Each row is a point on a landscape with many valleys, with its height.
A ball rolls from a point to the lowest of its 2 nearest points, and stops where none of them is lower. Distance is the straight distance between rows; heights are no part of it.
J_497: [ 98 136 150 111 132 134 147 112 177 162  93 165 124 112 154 119 141 140
 164 122 134 120 112  90 151 111 173 137 122  83 133 123 133 131 102 124
 180 121  95 121 134 133 149 107 129 139 112 130 123 105 206 108 143 138
 116]  (h 3.76)
J_362: [ 70 130 151 147  94 132 157  68 147 144 117 122 122  99 116 122 138 149
 164 103 118 130  87  92 109  77 141 111 142 116 165 123 157 150 123  92
 121  90 133 117 109 123 107 112 124 148  89  58 148  63 198 114 151 148
 120]  (h 2.96)
J_347: [129 159 105 134 111 150 125  79 177 162  77 141 157  88 143 141 127 113
 126  90  94 121 124  93  80  72 167 102 159 109 139  71 170 132 122  98
  70  80 167 123 130  67 119 161  87  95 105  83 136  79 203 109 157 129
  87]  (h 2.90)
J_944: [ 98  92 146 176 134 120 131 132 141  99 109 129 160 115 121 169 118 140
 179 160 110 164 115 137 131 106 107 108 167 179 103  88 178 162 120 127
 137  99  46 112 124 146  94 149 134 121 115 115 169 150 174 154 117  80
 156]  (h 2.49)
J_943: [ 90 137 163 143 186 124 106  93  83 136 176 133  75 173 115 145  84 151
 125 104 130 189 133 105 139 134  42 147 123 128 128 132 108 158 113 188
 125 168  98 130 109 176 139 131 165 108 152 122 127 123  55 150  97 100
 114]  (h 2.37)
J_500: [128  86 109  88 107 169 133 152  36 114 176 120 100 176 107 184 190  94
 175 147 123 136  96 153 118 161  95 166  91 153  88 157  61  78 127 155
 157 145 155 109 106 145  63  59 146 124 132 140 177 101  71 104  86 105
 140]  (h 5.58)
J_174: [179 186 168 116  79 103 111  97 106 118 111 117 171 119  72  96  91 124
  82 103 130  70  82 110  96 100 180 124 116 121  64 164 136 111 125  72
 138 135 140 105  55 140 126 102 122 140 122  97 158 113 119 146 140 166
 177]  (h 4.53)
J_219: [152 191 155 101 108 111 130 118 128 125 112 172 166 150  87  88 133 121
 103  87 122 123 111 112 143 120 123 117 131 135  84 150 115 100  86 136
 131 165 134  68 101 133 124  96 124  83 160 133 158 163 106 139 141 111
 157]  (h 4.34)
J_459: [114 100 199 153 149  72 119 111 124 126 157 123 144 123 123 105  81 199
  99 131 179 124 146 145 105 148 130 160 150 129  80 117 164 164 151 128
 189 154  40  91 146 210 170 123 163 128 136  83  95 163  85 170 119 125
 201]  (h 1.70)
J_648: [ 66 165 196 114 137  94 126 109 173 160 144 108  42 126 104  76 100 170
  96  82 139 112 124 139 111 157 108 121 147 102 128 127 183 149 153  98
 117 162 133 147 141 153 141 111 153 131 131  90 112 117 121 123 130 182
 142]  (h 1.40)
J_774: [ 84 121 185 163 107  99  95  99 102 117 193  86 124 152  97 156  99 153
 112 101 134 144 137 144 107 144  94 134 140 126  85  90 145 119 137 117
 165 142  81 114  92 215 125 125 140 113 161  58 106 146  25 141  85 119
 176]  (h 2.04)
J_819: [155 134 143 172  90 132 134  85  96  93 128 123 146 119 163 171 113 109
 151 149 114 134 136  93 141  82 107 106 139 143 136 113 103 132 130 105
 128 126 130 113 140 112 116 107  79 103 107  98 123 141 131 115 121 110
 118]  (h 2.91)
J_321: [ 97 103 124  69 104 138 146 173 148 109 121  97  85 144  89 103 183 127
 143 100 108 116 103 190 116 170 153 172 107  97 143 165  79 118 117 159
 100 136 191 182 101 108 123 141 162 180 145 154 131 104 114 119 140 164
 121]  (h 6.19)
J_758: [103 162 104 129 135 123 155 151 175 147 108 167 105 143 107  70 160 154
 127  73 113 150 167 155 145 153 105  79 172 129 167 119 132 125  97 158
  68 122 179 147 163  75 115 153 151  85 160 167 127 135 134 133 136 144
  89]  (h 6.32)
J_308: [ 81  80 194 147 100  76 148 137 128 116 151  93 155 115  81 120 133 189
 139 106 135 118 132 165  78 135 136 155 143 129  86 124 168 159 151 114
 183 119  63 105 131 202 141 133 169 159 139  70  95 117  96 128 123 144
 185]  (h 1.45)
J_956: [142  88 170 114 123  98 123 138  85 125 169 165 140 124 148 147 142 123
 129 105 151 124 121 141 119 142 114 162 141 145  33 161 109 140 139 144
 193 155  89  74 175 152 120  78 143 111 170 131 124 195  67 103 121 109
 198]  (h 5.97)
J_492: [188 154 135 152  79 131 149  96 117 126  93 152 199  97 176 135 122  99
 139 148 141 114 118  61 134  72 181 132 123 128 125 138 110 133 124 110
 160 117 133  97 156 115 132 114  86 102 107 100 116 143 181 113 153 132
 139]  (h 3.20)
J_231: [201 159 126 119 154 152 102  88  84 160 104 155 125 111 147 141 101  91
  95 128 157 120  76  80 105  65 159 137 101 106 118 163 121 173 128 123
  79 136 151 165  89  76 138 147 138 127 107 110 159 136 186 132 162 139
 137]  (h 1.34)
J_375: [127  79 124 128 104 119 141 177  68  85 143 106 148 129 100 174 173 116
 159 129 124 141 107 147 108 145 100 132 119 189  82 137 131 131 160 111
 147 127 120  99 131 137  77  87 132 155 133 153 154 135  93 115 100 110
 175]  (h 5.74)
J_257: [156 192 107 110 152 159  94  96 109 147 160 114  86 140 138 113 103 119
  70 102 116 132 190 110 160 140  75  75 135 122 160 106 120  62 144 114
  76 139 186 102 121  92 136 133  98  69 159 132  93 120  77 128 127 136
  81]  (h 1.28)
J_172: [156 141  88 141 106 141 142 142 198 120  57 130 200  99 160 117 132 129
 118 153 101 127 159 137 172 123 173 107 133 143 187  79 128  93 105 113
  98 113 149 140 177  77 146 195  63 100 104 136  97 136 160 150 151 115
  53]  (h 3.61)
J_845: [162 120  87  91 175 157 131 169 132 161  87 185 121 160 113 104 149 137
 145 113 165 153  85 138 132 154 163 162  96 111 134 169  92 151  82 175
 110 159 129 159 104 124 137 132 185 141 105 193 174 113 194 188 152 124
 121]  (h 2.35)
J_342: [120 125  77  99 123 116 134 127 127 125 143  98 164 117  66 100 155 144
  89 109 105 118 139 130  84 144 145 138 107  92 135 130 115  82 137 128
 124  79 153 113  77 134 139 146 137 181 143 160  99  75 114  97 135 163
 142]  (h 1.72)
J_743: [154 116 108 111 162 122 147 155 128 128 100 192 154 148 124 105 155 142
 127 104 146 153 127 133 135 119 144 169 121 119 120 161  84 169  79 195
 122 131 114 136 126 132 151 147 185 120 151 196 140 161 152 146 159 113
 125]  (h 2.21)
J_524: [148  64 143 136 115  87 144 152  91  95 150 142 151 127 158 155 133 123
 138 156 157 117 124 139 119 122 145 178 127 137  96 174  79 160 146 157
 168 146 109 140 160 144 131 106 128 137 156 143 108 184  93 112 122 135
 176]  (h 6.03)
J_476: [ 96  80  85 176 172  94 123 167 114 115 178 130 121 176  96 145 146 140
 107 129 134 183 159 166 117 210  45 151 127 155 154 128 107 140 144 208
 136 121  96 139 176 161 141 149 147 135 168 154 104 152  38 148  90  99
 121]  (h 2.80)
J_951: [ 68 120  95  98 119 135 163 134 168 126 123 130  93 129  91  98 183 149
 154  84 108 136 124 168 135 139 119 123 139 120 182 129 109 122  83 158
  98 113 180 158 127  99 118 151 158 139 111 157 129  92 142 134 142 137
  87]  (h 6.25)
J_157: [104 172 140 130 189 109 130 123 190 150 125 163 103 152 124  72  94 175
  76  95 126 139 193 145 167 139  93  94 157 122 152 102 173 125 121 174
  87 147 114 137 160 138 158 163 162  83 194 159 114 153 105 169 107 112
  92]  (h 1.02)
J_813: [168 218 158 108 122 133  98  84 162 164  92 191 149 122 134  88 112 107
  85 110 115  97 117  76 137 101 150 101 121 105  69 126 155 110 112 111
 128 147 128  84 107 116 116 104 118  57 159 128 172 142 159 122 150 118
 152]  (h 4.24)
J_907: [ 98  60 127 167  55 103 187 145 123  71 132 101 137 122 145 153 168 143
 169 134 111 121 121 148 116 125 106 128 138 146 193 130 100 152 150 130
 127  87 164 148 170 113 117 120 105 159 114 107  96 109 115  92 110 142
 125]  (h 1.91)
J_997: [161 103  77 181 163 118 140 174 116 118 112 119 122 116 137 153  98 141
 129 174 137 164 145 129 135 145 106  96 133 170 190 115 166 176 148 122
  80 114 106 160 168 112 131 158 127 148  86 162 118 136 157 155 130 115
 115]  (h 3.28)
J_893: [136 163 115  91 152 154 114 113 177 199  88 173 115 118 171  80 144 110
 128 136 154 111 109  75 143 159 200 109 109  74 115 138 136 100 120 106
 197 125 105 110 119 121 146  87 112 147 102 146 141  96 202  99 163 133
 132]  (h 3.94)
J_885: [118 100 107 123 109 130 127 148 109 110 152 101  84 105 152 154 138 116
 147 132 123 116 135 146 133 136 118 131 130 128 139 129 104 137 151 128
 116 111 163 164 157  98 126 120 122 142 133 135 100 141 104  83 124 138
 132]  (h 1.46)
J_623: [134 158 111  87 153 168 102 104 177 186  65 126 120 102 140 134 127  93
 116 130 118 105  84 124 137 112 177 111 123  69 145 107 181 127 109 104
 102 143 148 188  92  82 136 178 100 136  98  96 151 110 191 139 170 141
  68]  (h 2.84)
J_441: [112 114 149 120  48 129 138 131 161 102 104  84 182 109 177 161 131 108
 152 153 107  82 117 143 137  70 207 140 133 109 114 118 112 108 101  94
 190 101 121 154 139 137 127 149  67 145 134  91  90 138 127  96 109 144
 131]  (h 3.78)
J_453: [183 168  85 104 188 126 111 116 161 172 115 196 139 139 133  57 125 139
  65 112 139 132 164 117 115 154 148 135 132  81 120 169  91 111 119 162
 137 122 133 108 129 133 173 139 157 122 163 198  81 137 153 107 159 140
 142]  (h 1.86)
J_555: [110 150 200 125 137 108 124 123 121 144 134 107  75 116 111 116 102 160
 121 108 147 119 112 132 111 142 108 126 141 138 100 130 193 151 148  90
 124 184 100 137 121 170 137 101 151 118 117  93 157 138 108 161 124 153
 168]  (h 1.57)
J_631: [164 112 104  99 116 163 144 159  27 125 138 133  68 152 109 161 169 103
 174 139 142 124  81 119 121 152 119 146  85 170 111 163  84 127 126 137
 113 148 181 132  95 112  71  68 160 154  92 167 199 103 136 118 112 126
 151]  (h 5.49)
J_74: [132 111 103 122 165 149 121 141 135 129 140 126  84 136 176 130 110 128
 124 156 126 131 138 141 161 145 119 138 115 116 169 130  90 131 129 153
 109 146 143 182 151 115 156 146 120 137 120 156 103 146 100 129 125 129
  95]  (h 1.20)
J_252: [173 203 121  98 138 152 104  91 160 206  83 193 139 125 147  79 143  98
 116  95 120 111 105  76 126 130 178  98 124  77  95 123 115 108 104 111
 143 125 142  94 101  85 117 106 119 100 124 154 155 100 201 114 168 129
 139]  (h 4.11)
J_837: [ 98 161 117  92  94 135  94 134 183 123 110  82 140 104 103 116 129 122
 109  99  72  67 132 164 117 108 173 112 141  79 115 100 163  80 124  87
 122  81 159 157  90 103 129 166  98 147 152 101 108 110 122 107 137 160
 112]  (h 3.38)
J_860: [130 114  95 114 137 140 130 170 126 127 164 188 107 167 149 109 167 106
 107 110 158 149 169 151 149 164  97 145 153 114 137 176  53 101 104 199
 142 135 164 120 182 104 127 116 140  94 172 188 102 181  75 111 123 115
  96]  (h 6.46)
J_808: [128 146 151 139 115  87 121 132 142 116 157 133 148 122 124 111 111 136
 103 124 124 111 175 135 125 123 112 103 151 142  82 110 171 115 148 101
 142 115 110  86 157 142 125 114 129 119 165 131  99 173 107 127 119 129
 163]  (h 1.37)
J_553: [116 131 129 115  88 141 160 107 120 116 117 158 143 129 104 117 180 109
 182 106  99 140 111  96 130 104 125 109 122 130 118 138 101 115 101 122
 128 111 154  85 115 117  93  84 131 124 112 139 167  98 152 115 134 126
 131]  (h 5.19)
J_700: [187 194  94 130 169 144 100  98 126 165 123 175 129 131 148  89 102 118
  78  96 126 126 176  91 131 124 122  98 118 102 134 129 115  94 118 132
 107 120 169  87 118  87 155 128 132  92 167 166  87 121 136 122 141 131
 116]  (h 1.59)
J_436: [164 152 154 109  88 130  95 107 128 160 110 113 126  88 147 129 108  98
  96 110 135  57 102 116  87  91 204 141 120  82 102 164 127 147 160  91
 137  99 172 182 127  80 142 147 104 163 138  79 102 141 167  71 157 194
 161]  (h 1.98)
J_996: [193 153 132 111 156 160  98 114  69 157 137 144  76 137 154 133 103  98
 114 140 156 116  93 100 138 129 143 150  88 109 124 181  73 135 142 129
 114 159 165 164  89 104 146 106 134 134 103 134 140 122 141 115 145 138
 126]  (h 1.55)
J_378: [109 133 132  88 103 112  92 158 173 112 137  83 147 112 106 114 155 118
  90 107  83  69 151 198 107 145 160 134 142 102  96 130 144  92 139  99
 134 105 160 140 123 129 127 158 112 152 183 139  91 141  91  89 125 165
 157]  (h 3.52)
J_976: [143 127 187 120 139 114 105 118  95 118 146 148 140 142 165 131  78 127
 129 135 146 117 112 112 153 102 137 153 144 133  50 146 135 144 132 120
 181 189  57  93 140 171 132 105 123  84 139 105 133 207  92 146 109 104
 184]  (h 5.92)
J_680: [146 139 132 103 136 119 112 116 148 179 105 111 122  94 119 114 118 119
  93 124 139  88 107 112 109 133 179 143 111  76 123 151 153 138 151  85
 145 113 135 151 107 114 158 132 128 188 130 117  89 108 181 106 164 179
 143]  (h 1.69)
J_718: [ 87  75  81 156 146 113 137 104 158 128 177 101 125 144 156 118 133 146
 112 165 129 165 170 135 129 177 101 138 108  97 200 113  75 102 141 166
 169  94  94 121 163 156 183 154 109 141 129 137  48  90  95 126 105 119
  90]  (h 2.27)
J_431: [137 119 112 110 208 126 119 167 159 144 124 175  75 134 164  95 102 150
 102 118 167 143 149 145 147 148 130 154 147  98 145 167 106 160 128 171
 102 156 137 189 167 122 158 147 164 130 150 167 109 175 127 131 129 144
 111]  (h 1.00)
J_564: [114 149 120 142 138 159 146 108 199 125  91  94 130 117 160  91  99 148
 122 151 104 128 183 143 191 141 121  86 145 123 199  74 137  76 102 124
 109 137 140 149 154 105 153 175  75  99 106 122  96 127 132 163 130 114
  38]  (h 3.39)
J_692: [ 97 168 175 156  63 127 137 108 126  83 134 122 161 134 111 112 134 114
 148  94 105 107 134 106 125 109  95  85 143 175  94 100 159  97 133  64
 149 116 143  48 102 139  76  59 100 112 132  81 171 131 115 124  97 115
 151]  (h 4.93)
J_829: [128  99 134 107 138 119 142 142 143 136 102 173 124 125 187 141 133 132
 156 159 151 131 105 109 161 110 183 151 120 108 112 161 122 160 109 141
 176 143  87 150 168 141 138 115 139 136  98 127 133 154 194 132 143 120
 128]  (h 3.60)
J_253: [177  91 162  79 152 128 123 188  65 132 136  99  96 138  86 128 138 116
 113 140 162 108  84 167 107 195 150 208  74 137  77 194  75 146 151 157
 116 186 136 169  98 166 158 126 181 172 149 154 143 135  90 139 138 167
 185]  (h 6.11)
J_781: [169 164  92 124 172 182  99 117 171 187  73 138 104 105 176 121 103 105
 124 138 146 128 135 122 138 126 145  89 142 118 176  80 201 133 152 112
  70 129 156 179 142  68 132 162  99 116  73 132 143 114 184 156 167 116
  50]  (h 3.01)
J_519: [121 124 127  90 176 149 118 153 141 140  96 102 105 133 102 146 105 125
 135 155 125 143  89 156 157 130 140 140  95 108 146 137 159 142  97 126
  83 180 109 182  75 139 139 165 161 154  93 137 185 121 164 186 123 120
 103]  (h 2.55)
J_901: [105 149 109 113 140 131 139 163 161 148 137 184 101 147 138  95 169 126
 115  73 138 140 180 151 154 148  85  80 170 135 140 156 111 102  98 159
 123 132 183 105 204  79  91 113 124  61 177 174 126 163  98 104 112 136
 109]  (h 6.40)
J_954: [ 79  89 102 106 179 142  96 141 108 141 188 149  78 166 178 155 133 112
 153 177 146 160 156 136 143 187 102 174  92  97 109 143  75 103 126 178
 183 150  75 132 160 185 148 105 138 120 127 141 109 128  85 119 104  90
 108]  (h 1.83)
J_663: [118 157 148 140  49 128 160 109 133  83 110 122 196 120  98 106 164 120
 172 101  93 105  86 106 106  82 127 104 129 148 117 133 140 123 113  87
 138  98 174  73  90 105  91  78 102 132 113  97 176  80 142 111 119 129
 130]  (h 5.05)
J_826: [148 139 146 119  91 149  92 118 122 131 113 104  99  87 147 158 112  76
 123 109 131  84  85 126  88  81 158 121 141 119 110 152 157 168 169  88
  77 119 190 190 132  67 116 143 101 143 117  87 127 146 155  85 149 173
 137]  (h 2.22)
J_147: [126 110 100 155  82 147 165 118 202 121  48 114 194  78 155 132 146 123
 145 126  88 113 150 149 132 110 185 122 147 134 195  81 166 132 112 104
 128  70 155 139 193  77 136 192  72 129 101  84  95  97 192 117 149 136
  61]  (h 3.26)
J_15: [ 68 155 180 126 166  81 113 110 170 142 147 130  86 137  89  94  93 178
  85  77 118 130 168 140 127 121  95 101 174 104 117 100 182 126 131 151
 109 147 109 145 132 149 145 146 166 103 175 111 117 151 108 135 129 132
 136]  (h 1.21)
J_949: [143 166 144 138 140 100 102 133 153 133 116 134 155 101 125 114 103 118
  85 125 124  91 152 134 108  96 155  86 163 153  69 101 219 142 173  92
 100 101  96 121 162 122 124 139 129 106 162 128 123 180 167 120 138 132
 167]  (h 1.67)
J_664: [117  49 132 141  66 121 171 138 131  86 119  88 197 115 176 191 149 118
 171 169 105  96 118 159 131  75 184 174 110 114 141 122  77 133 128 138
 195  73 106 160 149 142 113 144  96 168 134 111 100 135 132  76  99 120
 128]  (h 3.56)
J_923: [102 141  98 118 128 137 118 109 193 149 114 120 157  95 108 134 132 133
 106  94  74 112 152 144 106  76 177  90 142  83 133  75 182 115 116 102
  94  70 135 155 109  93 137 194 128 134 138 117  97 114 189 107 153 148
 112]  (h 3.17)
J_559: [ 80 124  90 125 102 119 133 127 135 114 173  81 160 134  45  90 174 148
 116 126 102 131 135 135  77 163 108 137 108 124 139 112 114  68 139 110
 145  79 136  50  64 176 131 107 129 177 138 140 122  37 102 106 105 146
 134]  (h 2.07)
J_747: [172 128  78 156 184 167 103 166 136 153 100 124  88 109 183 154 102 101
 133 180 148 146 152 129 167 132 125  95 138 165 174 102 179 161 164 120
  66 134 148 178 179  86 125 164 101 119  73 176 136 145 168 160 137 104
  67]  (h 3.14)
J_281: [135  67  83 123 136 117 154 192  67  86 147  90 165 150  59 180 155 146
 141 169 129 154 111 176 114 140 108 169 101 161 142 117 102 136 120 177
 101 116 111 141  83 168 103 158 176 175 130 183 147 126  97 138  97 112
 124]  (h 3.08)
J_694: [161  52  99 120  92 127 165 164 100  79 110  91 172  99 162 186 148 102
 159 192 114 112 105 161 132  89 180 169  92 131 133 131  83 133 120 145
 141 103 142 176 126 120 103 140 114 161 114 145 129 139 121 100 124 118
 129]  (h 3.37)
J_198: [114  65 118 109 144 139 129 149  83 139 175 109 102 159 173 173 145 107
 155 223 159 138  98 136 150 176 128 179  66 126 112 151  61 102 159 146
 186 159  89 148 119 195 135  87 125 156  98 134 137 103  82 119 103 107
 148]  (h 1.61)
J_547: [ 92 115  84 158 176 121 125 137 147 127 161 117  94 158 122 105 121 163
  93 129 128 165 183 147 146 184  55 111 145 128 200 114 124 120 141 179
 115 106 122 130 168 136 164 153 130 124 147 158  66 124  66 148 105 121
  81]  (h 2.59)
J_450: [128 138 149 122  80 134 109 131 146 114 127  67 161 118 144 139  94 110
 127 172 106  84 104 143 152 106 184 118 106 109 128 113 130  90 126  76
 152 139 119 142  89 151 124 144  71 155 118 113 110 133  91 127 117 137
 124]  (h 3.95)
J_323: [ 98  94 194 164 145  82 111  93  92 109 173 122 152 149 120 152  93 162
 121 127 157 163 133 124 117 156  85 166 153 137  72 105 125 157 133 158
 194 161  41 104 140 212 150 126 158 113 158  63 101 173  50 153  96  92
 181]  (h 1.87)
J_573: [104 126 150 135 149 109 107 100  43 124 205 113 103 157  86 169 122 143
 128  94 136 163 131 118  90 133  63 166 127 131  82 118 108 142 137 155
 135 146 103 111  91 172 135 119 160 126 160 107 117 116  54 117 112 126
 168]  (h 2.23)
J_266: [147 129  92 105 192 165 121 202 102 167 118 142  92 161 124 125 123 130
 158 153 171 161 103 147 150 173 129 151  92 144 145 157 136 148 118 156
 121 177 115 155 104 154 137 142 178 138  92 194 179 112 163 193 129 115
  95]  (h 2.45)
J_145: [119 152 131 121 213 117 104 157 155 141 162 182  82 156 168  92  92 148
  82 105 138 148 185 130 171 157  91 132 157 110 138 142 117 123 131 196
 104 176 135 150 174 134 150 150 145  75 182 178  99 177  76 142 102 113
  87]  (h 0.84)
J_673: [115 180 143 122 133 122 110 114 122 151 170 137  82 141 134 101 111 115
 100 106 125 134 172 115 143 161  76  82 147 135 135 119 145  89 145 119
 114 141 147  83 148 128 128 104 117  82 172 129 119 146  85 114 111 142
 128]  (h 0.97)
J_365: [111 126 100 164 136 138 120  89  94 127 167 137  86 158 116 137 121 142
 133 105 114 181 150  97 126 107  53 113 141 134 164 117 102 124 112 163
 112 122 123 115 106 119 125 125 150 108 145 126 120 114 111 120 113 110
 111]  (h 2.57)
J_523: [176  68  83 116 120 142 145 191  77  83 119 117 164 136 128 181 144 106
 155 182 115 135  94 167 142 119 130 164  92 163 123 130  91 143 124 155
 107 129 126 150 104 135  94 146 141 154 115 190 161 154 105 139 115 109
 140]  (h 3.21)
J_212: [ 89 111 173 197 134 116 135 106 129 111 143 139 135 137 120 140  98 155
 170 156 117 174 151 109 156 136  74 106 171 193 107  81 159 128 109 122
 176 111  41  85 127 155 103 116 122  94 141  94 173 148 137 143  92  77
 152]  (h 2.31)
J_9: [161 192 208 110  81 103 127 126 113 102 120 127 183 150  81  89 108 134
  96  99 133  96 103 115 146 131 150 137 116 150  56 153 142  93 106  99
 158 185 103  63  79 174 132  90 124 113 144 122 164 147  88 166 126 130
 178]  (h 4.43)
J_530: [151 101 144  97 136 143 113 127  60 149 154 109  83 134 155 169 131 111
 146 175 145 113  87 112 139 145 147 160  68 117  94 168  85 110 158 130
 155 165 126 157  93 152 121  85 127 146 108 133 147 111  97 120 119 136
 160]  (h 1.39)
J_542: [ 94 158 135 152 157 152 125  74 188 142 130 127 119 130 156 114  84 155
 110 120  90 137 201 117 175 110  87  74 171 116 183  61 156  86 125 135
 116 121 130 106 147  81 146 162 103  61 128 111  95 116 131 147 120 108
  56]  (h 3.19)
J_568: [152 104 126 115 126 153 135 164  68 134 125 161  77 139 121 146 165 117
 177 127 162 141  95 114 119 144 116 131 119 174  97 161 129 163 130 125
 115 140 126 113 146 109  87  79 157 117 103 165 189 133 167 120 145 113
 165]  (h 5.42)
J_618: [ 92  73 113 180  86 124 194 147 168  85 105 119 115 115 166 145 164 147
 188 135  93 136 138 154 152 126 115 112 154 167 208 118 138 173 128 117
 125  84 155 157 214  80 109 145 105 155 101 101 120 123 171 107 114 132
  90]  (h 2.36)
J_801: [134 144 161 136  98 135 137 133  53 103 136 116 134 139  96 174 124 104
 159 138 140 143  76 102 127 135  90 119 121 192 107 139 119 125 135 104
 125 173 125  94 104 149  93  80 123 127 108 113 193 130  89 141 101 118
 161]  (h 5.81)
J_131: [117 134 138 103 164 102 142 125 161 157 121 197 144 146 135  75 148 157
 112  93 158 143 126 119 131 145 167 173 122  83 107 173  92 137  94 173
 158 150 100 111 137 155 175 125 172 117 148 171 121 148 150 130 161 135
 155]  (h 2.06)
J_191: [109 126 121 103 154 116 123 124 135 141 135  97 107 112  89 116 128 144
 112 128 131 126 116 125 107 137 142 131 112  89 120 131 142 114 134 123
 130 134 111 147  86 146 149 130 145 168 130 128 111  91 144 120 145 154
 148]  (h 1.42)
J_766: [ 78 112 139  82 141 146 113 129 183 134 102 104  96 111 135 138 121 119
 156 131  92 125 104 147 160  98 167 111 129  86 146 114 153 125  96 132
  99 151 127 196 111 107 133 180 134 132 104 100 148 125 144 155 142 129
  84]  (h 2.67)
J_511: [133 160 170 111 114 140  97 119  85 111 151 111 133 141 125 160  97  91
 148 153 120 122  98 110 152 101 113 115 122 144  64 123 143 110 128  94
 145 173  86 107  80 158  96 111 115  91 124  96 165 168  96 136  96 113
 157]  (h 5.87)
J_937: [140 135  76 135 135 155 157 120 118 145  82 131 119 114 110 117 143 134
 146 134 139 143 113 113 115 139 133  93 123 142 202 126 133 135 117 111
  79 110 169 142 113  80 119 123 135 159  60 151 144  60 195 142 155 145
  88]  (h 3.43)
J_455: [110 147  98 142 108 146 160  90 120 106 112 105 134  96  85 122 132 129
 162 112 100 134  94  95 101 106 111  97 127 147 192 118 143 130 125  82
  70 101 184 112  87 108 102 115 139 154  62  98 169  56 170 129 144 148
  90]  (h 3.22)
J_182: [175 152 101 145 164 116 105 160 181 138  93 158 167 108 157 126  91 105
  95 156 137 110 155 129 128 102 158  89 151 158 100 109 217 169 139 133
  91 111  96 139 193 109 134 166 117 112 137 163 149 188 179 157 142 103
 127]  (h 1.92)
J_149: [127  66 116 139  93 136 150 161  65  87 163 111 145 168 128 192 180  96
 184 180 128 155  99 141 137 150  68 152 105 180 114 132  67  94 146 135
 179 137 128  96 112 165  73  71 136 132 131 138 146 130  73 107  80  85
 161]  (h 5.66)
J_906: [136 123 184 113 131 107 108 117  92 134 127 123  93  97 117 154 104 124
 144 119 156 107  83 112  97 104 140 143 129 132  64 161 179 187 152  86
 116 151 100 137 115 130 123 112 156 145 115  96 157 135 163 133 148 160
 193]  (h 1.75)
J_57: [105 127 148 161  98 106 141 105 155 118  96 114 167 101 121 143 110 145
 149 138 111 129 114 115 125  75 150 107 150 134 126 107 186 159 118 103
 132 101  86 115 125 130 118 133 131 139 110  81 136 124 202 142 146 109
 144]  (h 2.70)
J_691: [187 172 103 111 105 183  97 116 126 149  83 124 116  98 151 148 129  52
 119 120 123 102 105  99  86 105 163 103 143 145 129 118 143 145 156  99
  48 118 208 166 144  41 106 152  71 110  87 102 167 121 164 111 167 137
 113]  (h 2.44)
J_34: [146 114 149  58 138 116 111 186 119 129 146 105 102 136  68 107 164 114
 115 112 125  95 104 177 104 190 152 191  94 113  75 173  88 110 123 131
 118 153 159 147  82 137 134 136 141 161 151 149 139 127  71 120 126 165
 163]  (h 6.15)
J_854: [ 87  66 154 119 119  86 140 137 116 123 151  73 121 121  96 142 132 165
 134 129 147 122 104 155  85 122 160 182 108  96 109 139 123 146 142 126
 169 118  93 152 102 179 147 138 151 186 129  92  98  92 101 119 113 165
 167]  (h 1.17)
J_181: [101 145 104 142  96 120 158 128 157 104 127  89 163 139  69  70 146 148
 117 153 115 126 162 128 128 172 107  90 108 161 193  96 151  76 135  96
 124  94 148  73 100 156 134 117 118 160 127 142 109  68 117 141 118 147
 105]  (h 2.51)
J_357: [157 136 150 158 129 123 121 102  81 135 106 142 120 104 162 168  95 100
 130 138 157 136  81  83 108  56 138 131 126 142 121 150 153 213 147 117
  95 140 119 143 142 115 130 117 123 114  97  90 162 147 187 146 154 130
 155]  (h 1.56)
J_245: [ 72  83  88 113 181 122 102 132 147 140 183 107 111 156 131 131 157 138
 121 156 138 152 141 149 130 181 125 174 101  93 140 119  84 107 121 180
 163 133  81 123 138 185 175 147 136 151 146 144  89 102  83 129 112 112
 101]  (h 2.00)
J_961: [ 92 157 144 149  48 134 150 116 182  79 104  73 156 112 130  77 135 149
 136 142 107  90 156 130 144 144 125  86 125 142 196 103 158  83 144  69
 131 113 159 101 117 136 136  96  73 140 109  92 114  95 130 128 132 138
 102]  (h 2.92)
J_752: [110 116 124 137  88 134 168 131 197 119  75 128 145  75 160 133 154 112
 152 119 114 110 154 146 120 113 150 110 174 146 185 107 182 182 142  99
 103  81 158 165 223  67 118 162  88 123 117 107 131 121 196 105 146 140
  84]  (h 2.83)
J_48: [ 73 109 171 196 148  99 146  97 130 106 154 136 141 166 129 124 112 162
 141 142 147 175 128 103 135 160  57 137 143 168 137 116 117 144 114 151
 191 133  40  83 141 187 133  90 130 114 141  90 123 140  90 149  97  91
 150]  (h 2.09)
J_482: [149 128  73 174 163 161 119  79 133 115 134 134 141 134 158 127 103 139
 116 113  89 169 202 107 161  97  92 111 148 113 189  86  88 101 100 160
 105 105 146 110 134  80 141 178  96  68 123 135  77 120 111 153 123  93
  47]  (h 2.97)
J_742: [168  93  51 164 126 133 166 172 103 116 113 123 129 121 100 139 164 142
 155 147 162 160 133 139 118 145 117 107 125 169 195 133 129 150 150 129
  87  84 156 142 142  99 113 133 152 162  80 179 125  93 180 128 147 138
 108]  (h 3.48)
J_414: [152 201 176 143  53 100 117  85 110 119 157 124 167 128  65  85  94 148
  66  84 126  80 135 112  95  93 139 101 126 115  84 144 140  95 149  82
 132 112 163  79  70 147 128 106 112 139 144  69 104 116  93 124 131 159
 164]  (h 4.63)
J_438: [163 172 120 148 111 158  98  93 134 130 102 113 134  97 170 155 119  84
 131 130 103 108 132  93 110  78 148  89 140 126 121  81 146 110 132  83
  88 113 161 125 131  62 107 138  62  86 100  84 132 124 153 118 158 120
 112]  (h 2.66)
J_816: [187  58 143 100 151 103 146 165  72 117 157 144 115 144 121 150 147 120
 114 150 190 102 105 171 109 157 132 222  89 135 108 196  45 159 139 187
 132 155 140 169 135 148 142 112 183 169 156 160 119 166  94 116 136 134
 177]  (h 6.08)
J_892: [116  70  82 134 164 104 139 166  69 104 176 133 145 169  76 167 154 138
 132 113 121 182 149 167 105 156  65 190 117 147 121 124  77 140  96 205
 130 124 106 133 110 159 122 157 173 142 181 174 129 151  54 137 103  97
 123]  (h 2.94)
J_274: [142 124  73 180 185 168 106 105  97 125 144 142 101 163 160 159 104 151
 143 133 108 201 186 112 160 104  63 103 135 138 172  91 110 135 104 163
 131 116 113 122 113 109 133 162 128 101 106 172 113 110 119 164  98  66
  51]  (h 2.78)
J_25: [107 190 176 150  49 124 121  87 149 103 170 123 151 128 117  78 112 127
  79  88 102 100 173 117 121 108  96  69 155 132 119 107 151  78 147  71
 141 102 172  49 116 131 118  85  90 106 161  75 104 110  88  99 115 138
 122]  (h 4.78)
J_569: [175 122 118 149 133 121 135 119 146 119  93 147 182 109 200 143  90 125
 122 205 165 123 117  89 172 103 172 139 120 142 144 138 121 146 137 112
 167 140  82 129 162 135 151 127  96 127  90 114 122 165 176 139 128 106
 127]  (h 3.44)
J_711: [131 143 116 153 118 142 155 133 108 134 110 148 122 128 124 134 148 116
 173 136 145 152 117  92 119 123  96  93 151 178 142 118 157 155 128 104
 113 123 111  83 153 109  85  86 139 117  83 149 174 120 176 137 140 102
 150]  (h 5.34)

Call two points neighbours if one is among the 2 nearest of the other. Go from one point of each pair to the other, from neighbour to neighbour, staying as low as possible. Name the highest point that can't be avoided.
J_854 / J_673 => J_742
J_145 / J_854 => J_172
J_530 / J_145 => J_906
J_231 / J_530 => J_996

Two balls start at each pair of points below. Name the first point that both come to, or write none.
J_564 / J_937 => J_323
J_553 / J_57 => none
J_497 / J_923 => J_438
J_347 / J_813 => J_438

For each start below, name the point where the ball stops.
J_951 => J_191
J_149 => J_191
J_781 => J_673
J_893 => J_191
J_450 => J_191
